Each row is a point on a landscape with many peaks, with its height.
From any point a climber steps to the highest of the 2 points nearest to it. It stops when none of these is higher. Distance is the straight distance between rows; heights are no part of it.
sukis height 1.53: -16,-30,24,24,-7,14,2,-20,27,1,-16,-13,6,35,-46,-1,-57,-14,-39,-35,-13,-5,12,26,-40,1,30,-16
tafas height 0.97: -2,-15,18,19,7,15,-33,-9,23,-21,18,-20,46,-23,14,-27,12,16,11,19,14,-18,13,9,-11,-3,32,25
tez height 4.75: -20,35,-2,14,4,15,0,17,6,9,16,-13,45,-8,30,-9,33,23,33,23,22,-29,-2,-22,19,6,-53,-4
mit height 4.57: -2,-12,20,-11,-8,12,-9,6,-26,7,24,27,-3,30,-2,22,-22,6,21,6,-25,-40,-16,-15,-27,13,4,-14
Fozod height 2.69: 16,15,1,36,-20,23,1,20,-32,58,-11,43,-11,-1,-23,44,2,-22,24,32,-40,-20,-51,-45,-54,9,9,4
zuba height 0.51: 19,8,4,-23,19,-31,7,-4,26,16,12,-10,2,-34,37,6,22,9,21,1,-9,28,-15,6,13,-1,64,34
naro height 3.40: -9,19,8,23,-16,12,31,24,-44,43,7,37,16,19,-2,42,-7,-9,28,40,-16,-38,-51,-2,-33,26,-15,-10
poso height 6.29: 37,7,-26,-18,-7,-7,7,16,-32,18,-26,47,-34,-21,36,0,13,-4,-7,-26,0,7,6,7,39,-16,17,32
fof height 5.19: 25,-7,-3,-30,-5,6,-6,-2,-17,26,7,41,-42,11,14,20,-13,-1,13,-17,-28,-20,-31,-10,0,-9,-1,2
tata height 1.68: -31,-25,24,26,3,25,-4,-20,31,-3,16,-20,15,21,-21,-20,-60,-2,-9,1,-9,-26,-1,10,-35,12,15,-43
Vurez height 6.74: 46,4,-35,1,-1,-10,10,13,-21,10,-36,53,-30,-14,51,-4,18,-15,-7,-16,-2,28,21,5,37,1,33,45
gede height 3.49: 9,9,5,52,-20,29,17,30,-41,33,-26,35,19,5,-49,64,-5,8,-15,22,-35,7,-10,16,-39,-26,-19,-10
vobav height 4.36: 23,10,12,-25,-11,5,-14,28,-29,-1,-8,26,-10,-20,-1,20,20,5,0,-12,5,-16,9,-4,18,-19,-3,42
gabaz height 3.61: 12,16,6,3,-34,3,-1,34,-62,13,-3,54,-7,7,-11,23,12,-19,13,21,-3,-39,-23,-21,-21,23,-8,27
tovor height 3.71: -3,-1,16,48,-12,26,19,35,-32,19,-25,23,17,4,-44,52,-15,13,-21,12,-36,6,-1,21,-27,-37,-28,-25
Tabo height 2.33: -17,1,-15,30,-15,45,-19,-7,18,-13,15,-36,44,2,10,-59,5,20,-3,35,37,-20,11,1,5,2,-8,-2
riba height 3.17: -23,16,0,48,-6,20,-9,14,-12,42,1,26,37,50,-30,35,-11,4,22,17,-27,-14,-18,-5,-47,27,27,-13
vun height 7.12: -1,16,3,14,-26,15,-16,28,-36,-1,-9,40,40,38,1,6,20,-1,10,16,22,-39,19,-13,-25,28,4,34
lovil height 3.03: -12,22,1,18,14,-18,-17,-4,21,-21,23,-30,32,-29,8,-18,25,21,30,15,4,-12,8,-14,22,-9,-53,-15
rili height 3.74: -5,11,-29,-28,14,-24,32,6,-25,-10,9,-15,-51,-24,27,-19,19,-13,-36,-12,-11,46,31,10,49,-5,-16,-37
Kova height 4.94: 14,-13,-13,-52,-4,-6,17,-9,-16,0,4,20,-32,13,37,-7,11,-9,-8,-21,-16,15,8,18,27,-9,16,-2
bito height 7.32: 29,-4,-32,-6,-1,-13,11,5,-6,-11,-15,25,-20,-1,46,-5,18,-6,-25,-10,-9,56,43,10,22,4,58,28
Zimu height 4.41: 9,35,-11,-5,40,-32,16,10,10,37,-6,-27,-22,-57,22,-11,31,23,12,-4,-13,40,-1,14,47,-32,4,6
Tivaz height 4.10: -7,0,22,26,8,24,12,22,2,13,1,6,13,22,-39,37,-36,11,-4,-12,-26,-1,2,11,-37,-26,-6,-25
zavas height 1.45: -6,-27,-3,-5,2,12,14,-10,17,13,-17,-1,-13,43,-33,23,-43,-10,-30,-44,-18,23,18,15,-33,-15,31,-5
Fibug height 4.82: 9,-4,-10,-51,1,-1,16,-1,-21,1,10,13,-44,-3,29,2,3,-4,-8,-25,-16,4,-1,11,36,-8,-4,-9
Vaze height 4.79: -17,6,-19,-18,-1,-36,-8,-27,40,-24,1,-37,-14,-31,-26,-5,22,-10,-22,-18,35,32,7,3,19,5,-63,-24
luf height 3.87: 1,27,-36,-7,21,-18,27,19,-24,8,-7,-15,-46,-36,31,-14,25,3,-42,-10,-8,51,45,16,52,-16,-8,-17
sud height 2.79: -22,17,-7,17,6,18,-15,-7,24,-20,18,-36,32,-14,7,-17,21,22,12,14,24,-15,18,-20,8,4,-49,-10
Venaf height 3.44: 35,6,-8,-3,2,11,-39,-18,-18,26,-20,43,-28,42,-10,14,3,-13,22,-15,-26,-4,-35,-41,-33,-4,17,12
fugi height 1.29: 0,-13,-12,-37,14,21,17,-6,17,32,17,10,-42,26,17,4,-10,-9,-12,-36,-28,15,-14,1,4,-13,14,-18
tasis height 4.50: -12,-3,-1,-36,1,-35,20,-8,6,-24,4,-20,-35,-17,-14,15,-12,0,6,-20,9,15,-12,2,39,7,-58,-35
kosis height 1.78: -23,-3,-35,37,-44,20,15,-11,23,-22,-3,-53,12,10,-29,-47,-34,2,-13,34,62,0,5,-21,16,32,-40,-33
dobom height 1.33: -6,-6,-24,43,-3,0,-35,-27,43,-30,15,-59,15,-24,-18,-64,12,-2,-1,39,25,-4,6,-5,15,-6,-38,-33
bona height 6.70: 43,7,-34,4,6,-14,10,10,3,2,-27,39,-18,-2,41,6,18,-7,-7,-12,2,45,27,-1,25,6,60,51
rosof height 3.62: -9,0,-15,-39,13,-26,30,-8,-13,-11,18,-24,-45,-13,31,-29,14,-37,-39,-1,-17,48,24,-7,40,4,-8,-54
Das height 5.64: 2,28,21,-2,22,-3,-14,23,3,9,10,-12,7,-45,3,5,37,26,20,-7,-5,-11,-2,-10,37,-27,-24,21
vevev height 5.51: -11,34,17,16,19,-4,-4,25,-3,11,20,-17,31,-31,19,-3,38,22,34,18,3,-28,-4,-19,33,2,-48,5
lunan height 4.70: -11,-21,18,-26,8,13,-3,-16,17,13,19,6,-23,28,-8,10,-26,5,2,-26,-24,-10,-18,1,-17,-8,14,-18
gul height 4.65: 23,1,-1,-19,13,-7,-4,4,20,-1,-14,9,5,-13,22,5,25,10,-6,-17,0,35,13,7,3,-13,55,59
rek height 5.43: -21,-29,-1,-29,-2,-25,-5,-44,16,-40,5,-49,-14,-7,-5,-34,-9,-38,-40,-8,35,9,-5,25,14,18,-21,-37
ruku height 3.27: -13,18,-2,8,15,-24,-21,-13,36,-23,20,-34,8,-39,-9,-11,28,22,15,-4,7,8,9,-15,16,-13,-64,-16
lole height 5.53: 21,18,27,19,-5,13,-24,39,-13,-3,-6,38,24,7,-16,7,26,-10,17,4,5,-19,15,-31,-20,-1,16,63
Lusak height 4.31: -30,7,9,43,-2,5,32,13,7,1,-7,-10,37,25,1,2,-39,9,39,22,1,-5,-17,3,-3,4,-37,-70
lov height 5.96: 0,-18,-4,-10,32,-20,-7,-24,32,-8,18,-44,13,-30,26,-28,22,-1,-10,16,0,44,-16,37,-9,-9,49,22
noli height 5.71: -18,-44,-6,-29,-3,-14,-1,-35,-1,-29,6,-34,-11,3,3,-51,11,-45,-53,-5,14,14,4,51,12,13,14,-19
ruzog height 5.40: -13,-35,11,-39,-10,-4,-4,-32,-4,-29,16,-7,-10,16,5,-15,-8,-9,-17,-13,2,-11,6,25,2,9,4,-16
Nid height 6.62: -7,-20,-8,-6,22,-5,-12,-21,24,-14,3,-47,16,-26,6,-34,22,-3,-35,5,9,52,8,45,-5,-14,33,22
Lef height 1.52: -17,9,-28,22,-14,-12,-25,-20,58,-31,12,-40,6,-26,-24,-19,4,-3,0,12,40,6,16,-27,2,10,-69,-35
zise height 4.13: -13,11,15,15,-5,8,36,29,-36,10,14,15,16,16,5,40,-24,9,23,28,1,-33,-24,2,-9,19,-29,-29
mami height 4.62: 35,22,13,4,-1,7,-17,35,-2,6,-22,34,-5,-20,-1,18,24,-8,16,-9,-1,-4,3,-20,7,-20,28,70
rero height 4.92: -13,-12,20,-23,-13,4,-4,-2,-26,-18,21,16,-1,21,3,10,-19,12,5,3,-5,-38,2,-2,-6,17,-6,-13
mib height 4.11: 11,15,33,-1,9,4,-25,27,5,-2,6,13,22,-19,8,10,24,17,16,-7,1,-15,19,-13,4,-19,22,53
sebef height 4.39: 47,5,-3,-10,7,-9,-7,5,20,0,-23,31,-3,-1,10,10,16,-3,10,-15,5,29,9,-14,5,-6,61,77
faki height 4.32: 53,19,-9,7,-4,-4,-8,19,-4,7,-52,46,-21,-18,5,7,12,-21,13,-16,-2,2,-5,-15,8,-14,23,80
kof height 3.50: -16,-23,-3,-38,18,-15,32,-20,7,-6,26,-36,-35,2,23,-42,15,-51,-48,1,-17,45,7,-1,24,13,6,-60
Movoz height 6.20: 1,32,26,7,20,-7,-6,31,-3,6,11,-12,18,-40,6,0,37,22,31,5,-7,-25,2,-23,27,-12,-40,15
Sez height 1.15: -3,-19,-11,38,14,13,-41,-24,24,-30,20,-50,22,-20,0,-60,-6,4,1,41,17,-12,-2,26,10,-11,18,3
givep height 4.78: 8,25,6,-5,35,-41,4,2,11,29,-7,-23,-14,-62,13,-3,38,31,26,-2,-17,13,-15,5,50,-30,-18,15
rur height 4.05: 59,16,-3,7,-32,-1,-12,23,-30,13,-57,58,-35,-22,10,6,9,-27,10,-9,-8,-16,-9,-19,4,-7,10,68
lop height 1.70: -22,-10,-33,36,-33,3,1,-20,28,-33,1,-48,-2,-2,-34,-34,-29,-17,-14,25,55,-1,9,-26,16,20,-43,-41
Bilu height 4.66: 10,2,0,-44,-3,-5,9,7,-25,-2,2,5,-34,-14,7,15,9,19,-8,-19,4,-5,1,10,34,-15,-25,9
kapa height 1.34: 12,-12,-23,-22,8,25,8,-6,20,38,8,27,-39,36,7,11,-17,-4,-13,-38,-26,22,-11,-6,-10,-12,24,0
Vozuk height 4.81: 2,-4,-10,-13,28,-58,5,-40,18,-16,17,-55,10,-52,19,-27,10,11,13,26,-4,29,-15,38,3,1,13,-1
Sabav height 4.64: -11,9,-14,-30,2,-33,6,-12,17,-27,7,-27,-26,-25,-20,8,10,-1,-12,-32,23,23,7,-1,25,1,-60,-19
gid height 4.51: -11,-13,28,-10,22,16,8,-5,29,10,16,-7,-9,24,-20,19,-40,2,-6,-27,-23,-8,-17,8,-25,-18,7,-26
Lebe height 3.34: 25,15,14,0,-40,17,5,42,-63,18,-11,51,-24,-15,-4,24,14,-13,10,17,-4,-35,-19,-31,-13,8,-21,40
lepi height 2.00: -30,-11,-12,14,-32,30,14,-14,-12,-25,8,-27,21,25,-4,-28,-34,14,-11,31,40,-31,12,1,1,36,-21,-26
Tufuz height 1.42: -10,-1,-35,34,-10,0,-31,-30,51,-27,17,-48,8,-22,-24,-45,12,-7,-1,27,39,4,8,-20,10,-5,-51,-32
Kibem height 3.56: 8,27,10,-3,24,-73,17,-8,-5,-16,3,-30,3,-69,2,8,13,32,38,21,-6,-2,-2,4,35,4,-20,14
kob height 5.88: -13,-31,-14,-17,4,-14,-6,-24,-1,-34,-4,-42,4,-8,-1,-41,22,-39,-63,-1,29,31,16,55,4,-4,14,1
ragup height 3.66: 22,22,-30,1,19,-5,11,26,-4,27,-19,12,-23,-27,42,8,26,6,-13,-16,-3,36,25,16,35,-20,40,32
neze height 1.19: -27,-40,12,-8,14,18,10,-28,48,13,5,-25,-16,30,-19,-15,-36,-27,-37,-36,-4,6,-7,16,-28,4,36,-22
Gugar height 2.73: 8,6,12,19,-5,8,-25,-3,-29,25,4,39,1,44,-25,21,-2,-7,35,13,-25,-25,-32,-39,-49,32,21,1
tem height 6.10: -8,-4,3,-43,20,-11,32,-4,8,9,16,-17,-44,-4,5,6,-20,-10,5,-26,-14,19,-25,8,31,-4,-25,-43
rov height 1.26: -16,-19,-3,-33,25,20,31,-11,29,23,16,-9,-30,31,2,-2,-18,-23,-26,-35,-17,22,-8,6,2,-12,18,-26
lor height 5.31: -14,-23,-21,-15,-7,-37,-9,-46,25,-34,-6,-51,-15,-13,-19,-30,-4,-47,-45,-4,50,12,-3,23,13,15,-32,-36
nuti height 3.81: 12,18,-21,-20,8,-4,17,17,-11,13,-9,-2,-20,-33,28,-2,32,12,-17,-18,2,38,31,17,40,-20,23,25
nesek height 1.06: 2,-23,5,34,9,17,-39,-19,25,-29,23,-32,33,-19,5,-44,3,11,4,25,17,-19,5,24,-4,-14,31,21
Lusi height 3.96: -30,16,16,49,10,20,26,21,4,17,-2,-3,39,36,-15,14,-34,14,19,18,-10,-12,-13,12,-18,-6,-21,-56
telo height 5.44: -16,13,10,9,-13,29,-18,19,-10,-8,11,5,47,13,9,0,18,18,5,13,25,-35,28,-12,-7,13,-8,21
Ruvi height 4.60: -18,-10,12,-8,-19,16,-9,-1,-17,-34,15,-3,15,18,-4,0,-15,17,-9,13,25,-39,21,2,-7,20,-13,-7
sisul height 3.98: 54,-10,-8,-14,-3,-23,-18,-20,-28,-11,-46,62,-13,33,17,-5,7,-16,16,-11,-15,12,-1,-25,3,5,27,48
felis height 5.87: -13,-16,21,-31,22,-13,26,-8,18,-2,11,-17,-27,4,-3,12,-31,-3,10,-19,-8,9,-24,3,19,0,-29,-43
vuv height 4.40: 3,6,-6,-9,26,-59,5,-32,24,-11,9,-46,10,-54,12,-22,15,18,21,17,-15,22,-7,27,11,-12,-14,-2
mog height 2.83: 15,14,-7,47,-21,32,-2,23,-36,48,-26,32,0,2,-42,61,-9,-10,12,24,-36,7,-34,-32,-62,-2,16,11
foz height 6.21: 1,3,-16,-14,20,-16,15,1,19,1,3,-20,-1,-24,31,-13,32,10,-30,-13,-7,56,24,21,6,-21,46,26
pomor height 4.71: -11,20,18,16,9,23,-9,25,7,-1,16,-3,50,-12,15,-7,28,14,20,17,14,-30,15,-18,-1,1,-7,24
giki height 4.15: 1,38,-34,4,36,-17,20,16,-2,44,-13,-17,-35,-54,30,-14,35,27,-8,-9,-9,44,19,10,53,-29,7,4
lesi height 1.40: 5,-16,-12,-14,5,24,7,-7,19,29,3,11,-29,43,-14,23,-33,-1,-20,-44,-26,20,-6,3,-30,-18,33,-4
litim height 3.89: -2,6,19,43,5,24,16,33,-17,11,-17,14,14,13,-49,43,-29,12,-11,-4,-23,5,-1,22,-26,-35,-28,-31
Pusu height 4.63: -31,0,6,29,-7,-5,36,11,-2,-16,1,-9,22,21,0,10,-51,13,35,19,15,-13,-10,-4,6,21,-43,-61
rimap height 5.34: -22,-14,29,-5,4,7,14,-7,0,-19,18,-11,1,17,-7,9,-43,10,16,1,-4,-29,-8,4,-11,13,-21,-44
nidif height 3.68: 9,18,-3,-31,10,-9,4,8,-1,1,-4,-2,-11,-30,18,2,28,18,-14,-22,3,24,16,14,30,-31,0,32
Sufit height 5.10: 4,-30,7,-35,-11,-5,-14,-17,-2,-31,-6,6,-1,9,12,-14,12,4,-22,-17,3,11,26,26,0,2,23,29
Nefa height 1.89: -28,-16,6,16,-22,17,13,-11,-7,-21,11,-18,13,29,4,-18,-46,10,2,26,20,-35,1,3,-10,41,-4,-37
Fug height 5.38: -18,-18,21,-7,26,-3,40,0,47,7,-13,-31,-5,9,-31,9,-34,-30,-35,-43,4,34,0,13,2,-25,-7,-38
Fuvev height 1.49: -13,-33,12,6,-8,2,15,-14,15,0,-24,-6,0,34,-43,13,-51,-13,-41,-41,-15,12,23,31,-33,-7,34,-12
Domaf height 5.00: -28,-6,18,3,-2,0,25,13,-4,-19,15,-11,10,15,-7,14,-39,13,25,21,7,-27,-6,-4,-1,22,-31,-50
vavis height 1.23: -5,-8,-14,31,10,14,-35,-29,33,-33,18,-57,23,-20,0,-59,3,3,-8,33,22,-12,10,13,9,-16,-14,-10
ziv height 1.90: -29,-8,-25,24,-47,25,19,-12,-3,-20,-2,-40,18,27,-10,-37,-43,17,-8,36,50,-12,3,-4,8,32,-24,-29
bem height 5.63: -20,-16,26,-18,15,-4,14,-6,11,-22,20,-13,-16,5,-10,10,-39,0,11,-12,-5,-6,-12,-2,9,8,-31,-45
peko height 3.18: 33,4,-24,4,6,22,-31,-11,-5,35,-27,32,-32,44,-22,40,-21,-9,6,-26,-24,17,-30,-35,-39,-6,28,18
naba height 1.60: -21,-23,28,24,3,25,-11,-13,29,3,7,-13,8,28,-33,-2,-52,0,-21,-16,-10,-18,4,11,-43,5,24,-29
Ziso height 5.90: 38,-1,-19,-31,-23,6,4,7,-36,26,-28,54,-48,-17,30,3,7,-8,1,-14,-4,-13,-10,3,28,-15,0,24
Gusez height 1.77: -30,-23,22,20,-16,21,2,-23,3,-13,20,-11,9,27,-10,-21,-52,6,-2,11,-1,-39,-6,8,-23,29,12,-45
dib height 5.54: 31,-9,-10,-32,-15,9,5,-1,-32,30,-7,45,-48,-8,28,11,-5,-5,6,-18,-22,-14,-27,6,19,-10,0,6
pusoz height 3.86: 45,-9,6,-19,-14,-18,-26,-17,-33,-17,-36,55,-16,40,7,-2,11,-11,26,-11,-21,-6,-11,-27,-5,5,20,38
kazuv height 4.00: 3,36,-40,-1,25,-21,21,21,-12,23,-14,-22,-36,-48,25,-17,34,17,-23,-15,-4,51,33,16,52,-27,-4,-2
sisom height 4.22: -4,3,20,-3,-13,14,1,20,-47,10,21,36,-3,18,-2,30,-13,-1,23,26,-11,-39,-18,-17,-22,17,-9,-4
pir height 3.42: -27,-31,4,-34,22,-11,29,-31,30,6,16,-34,-23,9,12,-37,-1,-52,-44,-10,-4,35,-7,4,17,12,13,-58
gute height 3.67: 43,-1,1,-9,-1,-12,-40,-21,-32,4,-28,52,-12,48,-5,-1,6,-14,31,-8,-32,-8,-28,-47,-20,3,22,26
ver height 2.53: 17,-6,15,0,-13,-7,-32,-3,-36,-1,3,51,-5,43,-6,13,1,-1,32,11,-22,-31,-16,-34,-33,25,15,8
Karu height 2.55: -19,11,-14,27,-8,29,-9,-4,25,-13,13,-40,42,-3,11,-44,18,23,12,38,30,-21,9,-19,10,6,-32,-15
gifa height 1.22: -23,-25,10,-23,16,19,21,-17,41,18,9,-16,-20,28,-12,-1,-26,-21,-38,-39,-9,21,-3,13,-15,-12,28,-22
dav height 5.24: -7,-31,9,-50,-4,-2,0,-28,7,-8,13,8,-19,27,19,-17,0,-12,-9,-26,-17,-2,-5,20,1,2,21,-17
gigef height 5.80: -9,-3,2,-18,32,2,45,2,27,25,10,-20,-41,-8,5,7,-20,-19,-7,-34,-12,44,-13,-1,38,-18,-27,-51
goko height 5.55: -16,-14,12,-10,30,4,52,3,46,22,-8,-25,-20,1,-16,9,-25,-29,-17,-44,-3,45,-8,5,22,-31,-26,-43
sivi height 3.88: 4,9,9,1,-27,3,-5,24,-60,20,8,52,-3,23,-4,34,6,-13,24,28,-16,-40,-26,-26,-29,29,-3,7
Lene height 3.93: 1,11,-4,-10,16,-80,16,-31,11,-24,4,-40,12,-65,3,-2,6,35,30,31,-3,13,-4,17,18,1,-18,10
fasam height 6.79: 14,-4,-24,-16,3,-11,12,3,-3,-11,-3,4,-12,-8,38,-10,28,-2,-35,-7,-6,58,40,21,17,-9,50,24
lota height 3.16: 11,6,-2,46,-19,28,5,24,-32,39,-29,36,4,-4,-43,62,-9,0,-3,21,-42,4,-17,-10,-48,-13,4,4
noz height 4.47: -25,8,5,-1,-13,6,24,25,-37,-7,9,9,16,21,5,33,-15,16,18,28,17,-35,-9,-5,-4,27,-35,-19
pefa height 1.79: -10,-11,4,13,-20,8,-17,-5,-25,9,10,35,22,53,-2,3,-17,4,27,27,-15,-43,-6,-9,-38,46,20,-19
tezi height 4.89: 16,-16,2,-27,-4,-5,-15,-6,5,-20,-14,18,12,0,11,-2,25,6,-8,-18,5,21,25,18,7,-12,37,48
rem height 0.42: 28,21,-20,-10,26,-21,8,10,25,31,6,7,-17,-25,48,6,22,15,8,-1,-6,41,-4,-6,14,0,77,34
Zule height 4.17: 49,-5,0,-13,-2,-18,-13,-3,-10,-13,-36,48,0,16,3,7,12,-3,4,-17,-3,13,16,-13,4,-2,38,69
bisu height 4.99: -11,-2,-27,1,1,-47,-15,-41,47,-16,0,-45,-6,-30,-27,-25,25,-26,-42,-13,37,46,12,15,-1,-3,-49,-25
ponub height 3.43: -8,19,-1,-11,24,-22,-11,-13,30,-18,11,-34,8,-38,-7,-7,32,23,-3,-13,7,20,11,1,20,-21,-39,-2
kem height 5.41: -1,-19,1,-5,27,-30,-12,-34,25,-16,19,-50,21,-39,19,-22,9,5,7,24,3,19,-17,42,-7,-6,39,14
Faf height 5.56: -15,-35,0,-35,-11,-12,-7,-38,2,-36,7,-29,-11,3,-3,-31,-5,-21,-35,-9,22,-3,-7,37,6,15,-2,-23
zozus height 2.05: -4,-22,13,7,-31,12,-34,-10,-26,-31,6,22,26,28,-1,-17,-5,10,-7,11,15,-36,23,2,-26,32,19,13
Laleb height 4.96: -25,-20,35,22,20,-1,13,-16,47,-8,-8,-39,12,1,-34,-9,-51,-24,1,-19,11,2,-2,-2,-6,-15,-20,-58
vul height 2.92: -6,7,0,32,-3,10,-26,2,-21,36,4,33,14,57,-25,30,-8,2,30,15,-29,-19,-25,-27,-54,35,30,-10
zope height 2.14: -21,-7,-10,19,-28,44,-13,-7,-1,-23,14,-25,33,16,-2,-41,-9,21,-14,25,49,-31,24,-1,-4,23,-12,-4
Mevo height 3.54: -7,15,3,-22,20,-13,-3,-7,18,-8,2,-29,4,-31,0,-5,32,20,-13,-15,3,20,12,12,21,-29,-16,14
Reg height 5.15: -1,26,12,0,28,-32,-5,6,11,10,5,-31,-6,-54,3,-5,34,32,27,-7,-15,2,-5,-1,41,-26,-39,8
Vebo height 3.77: 49,17,-7,5,-43,3,-9,20,-42,20,-59,61,-46,-37,10,-1,5,-25,12,0,-17,-29,-23,-25,-8,-1,-7,56
Ras height 4.14: 4,17,29,3,15,6,-11,20,9,-5,19,-2,38,-29,14,3,28,17,24,9,-6,-20,14,-11,6,-16,8,33
lalus height 5.26: -4,-22,13,-38,-14,-3,-12,-24,-13,-35,6,-1,-3,9,5,-6,3,3,-19,-19,9,-8,15,24,2,2,7,9
furav height 5.09: -2,-27,-8,-49,-1,-4,8,-22,-5,-9,10,14,-25,21,31,-21,14,-21,-22,-18,-19,18,9,18,14,2,27,-10
sumu height 6.16: -3,-26,-12,-18,5,-12,3,-16,3,-21,2,-26,9,-7,14,-34,28,-13,-45,-8,9,52,23,45,4,-12,27,13
gegit height 3.76: -18,9,13,30,4,17,23,28,-23,34,10,24,27,24,-9,41,-18,8,29,34,-19,-29,-38,5,-29,14,-14,-28
lakoz height 4.16: 28,15,9,-11,-25,13,-10,34,-39,8,-18,34,-23,-29,1,17,12,-5,0,-5,1,-25,0,-11,11,-19,-11,55
fala height 3.45: 36,17,7,-4,-47,6,-6,24,-56,21,-36,54,-40,-28,4,13,7,-22,14,13,-19,-38,-26,-32,-17,0,-13,43
tibo height 1.61: -19,-8,-26,14,-22,-16,-10,-21,35,-45,5,-47,-4,-15,-35,-10,-19,-11,-8,8,54,7,16,-19,7,21,-57,-42
zoso height 4.27: -33,37,-17,14,-8,25,4,17,12,8,8,-19,42,12,13,-6,17,25,24,16,36,-28,-5,-28,11,9,-57,-9
zoda height 3.41: -23,21,-3,57,-2,29,6,17,-10,39,-9,18,47,43,-32,39,-17,9,11,21,-24,-11,-9,16,-39,3,12,-21
Ket height 3.04: 7,17,8,30,-14,25,8,23,-35,51,3,44,6,13,-20,47,2,-11,26,35,-32,-24,-52,-21,-48,15,5,-4
kamef height 1.41: -22,15,-38,26,-12,-10,-16,-5,56,-18,26,-27,11,-20,-15,-15,13,8,19,14,28,3,12,-41,14,15,-76,-40
sabil height 4.12: -30,19,-11,9,-18,13,23,18,-20,-4,0,-1,35,30,7,22,-16,24,8,24,38,-30,-3,-5,-1,28,-37,-20
zegig height 0.84: 0,-9,21,5,15,-5,-20,-7,22,-21,22,-21,41,-34,22,-18,9,13,31,30,1,-19,0,2,-4,1,32,22
misu height 6.12: 17,17,13,17,-18,8,-16,39,-32,-4,-18,49,29,29,-16,3,26,-11,18,7,8,-23,13,-27,-29,16,7,58
bim height 1.92: -11,-15,7,6,-30,9,-16,-9,-29,-11,12,26,22,42,2,-1,-17,7,6,17,7,-46,11,0,-31,40,17,-8
ker height 4.38: 19,10,11,-10,15,-5,-14,18,18,7,0,7,4,-21,12,9,23,14,11,-18,-5,6,11,1,10,-23,35,50
pumiv height 3.90: -34,29,-24,12,-24,21,25,18,3,-2,-2,-18,37,25,6,10,-7,28,7,20,54,-20,-3,-17,8,21,-54,-18
rivu height 5.21: -22,-13,34,6,22,5,26,-1,46,0,-9,-31,5,6,-37,6,-44,-16,-15,-40,-2,21,-2,16,1,-31,-22,-46
rugor height 0.70: 13,0,24,-8,15,-26,-9,-1,15,-15,21,-6,24,-41,20,3,10,11,38,23,-5,-13,-8,-3,2,5,53,35
Niva height 2.39: 13,-11,15,-7,-23,-3,-27,4,-42,-19,-3,48,8,40,-7,7,1,-1,9,3,-4,-29,13,-18,-26,21,12,23
Vev height 2.30: 14,-10,19,4,-21,-5,-35,-1,-31,-25,-18,47,22,37,-8,-3,7,-3,14,3,2,-26,18,-20,-25,27,23,46
Bebok height 5.18: -13,-15,-31,-12,-2,-45,-15,-46,32,-25,-7,-53,-12,-18,-22,-25,18,-50,-51,-1,52,36,5,25,10,9,-41,-28
Tafu height 0.60: 16,-2,22,-14,18,-22,-10,-4,25,1,13,-3,15,-32,23,6,17,9,28,8,-5,3,-15,-3,-4,-4,68,43
Poz height 2.18: 12,-20,14,13,-20,10,-36,-2,-13,-27,-10,31,33,24,-5,-13,14,9,-1,8,17,-21,28,-6,-23,17,28,48
sori height 3.53: 28,31,-35,21,27,-5,11,28,-2,30,-11,17,-34,-35,46,3,26,2,-15,-9,-1,44,30,2,27,-5,58,32
fipef height 4.33: -17,-11,30,12,23,19,14,9,25,10,2,-8,5,19,-27,28,-44,4,-4,-17,-20,-3,-7,12,-26,-18,-2,-34
kep height 4.93: 9,-10,10,-30,4,11,-5,-8,-8,18,16,31,-31,24,4,19,-16,-2,8,-19,-30,-13,-27,-4,-8,-8,13,-9
num height 4.95: 35,24,20,15,-1,2,-17,44,-2,13,-13,36,10,-14,-10,12,24,-15,31,2,-9,-18,-3,-30,-7,-10,27,75
dafaz height 3.65: -25,20,10,62,3,30,17,26,-6,20,-14,9,51,39,-31,28,-22,17,-2,15,-12,-11,1,24,-31,-8,-9,-38
dazim height 6.15: -16,15,3,10,-26,25,-9,20,-27,-5,4,20,47,34,7,-3,16,13,1,18,27,-42,25,-8,-19,27,-3,16
lefa height 4.52: 11,10,9,-33,-5,7,0,18,-28,-8,-3,8,-16,-24,0,23,15,19,-4,-15,4,-16,4,2,25,-20,-22,30
pego height 2.95: 37,-10,-33,20,-7,15,-19,-10,-24,21,-40,30,-24,36,-36,59,-35,2,-1,-27,-24,20,-18,-21,-44,-5,28,13

For each start below, name the point where the climber stops.
Fozod -> noz
kapa -> lepi
fala -> vun
zope -> nuti
bim -> tem
neze -> lepi
Lene -> Nid
Lebe -> rero
kof -> Movoz
riba -> tem
Tafu -> Lef
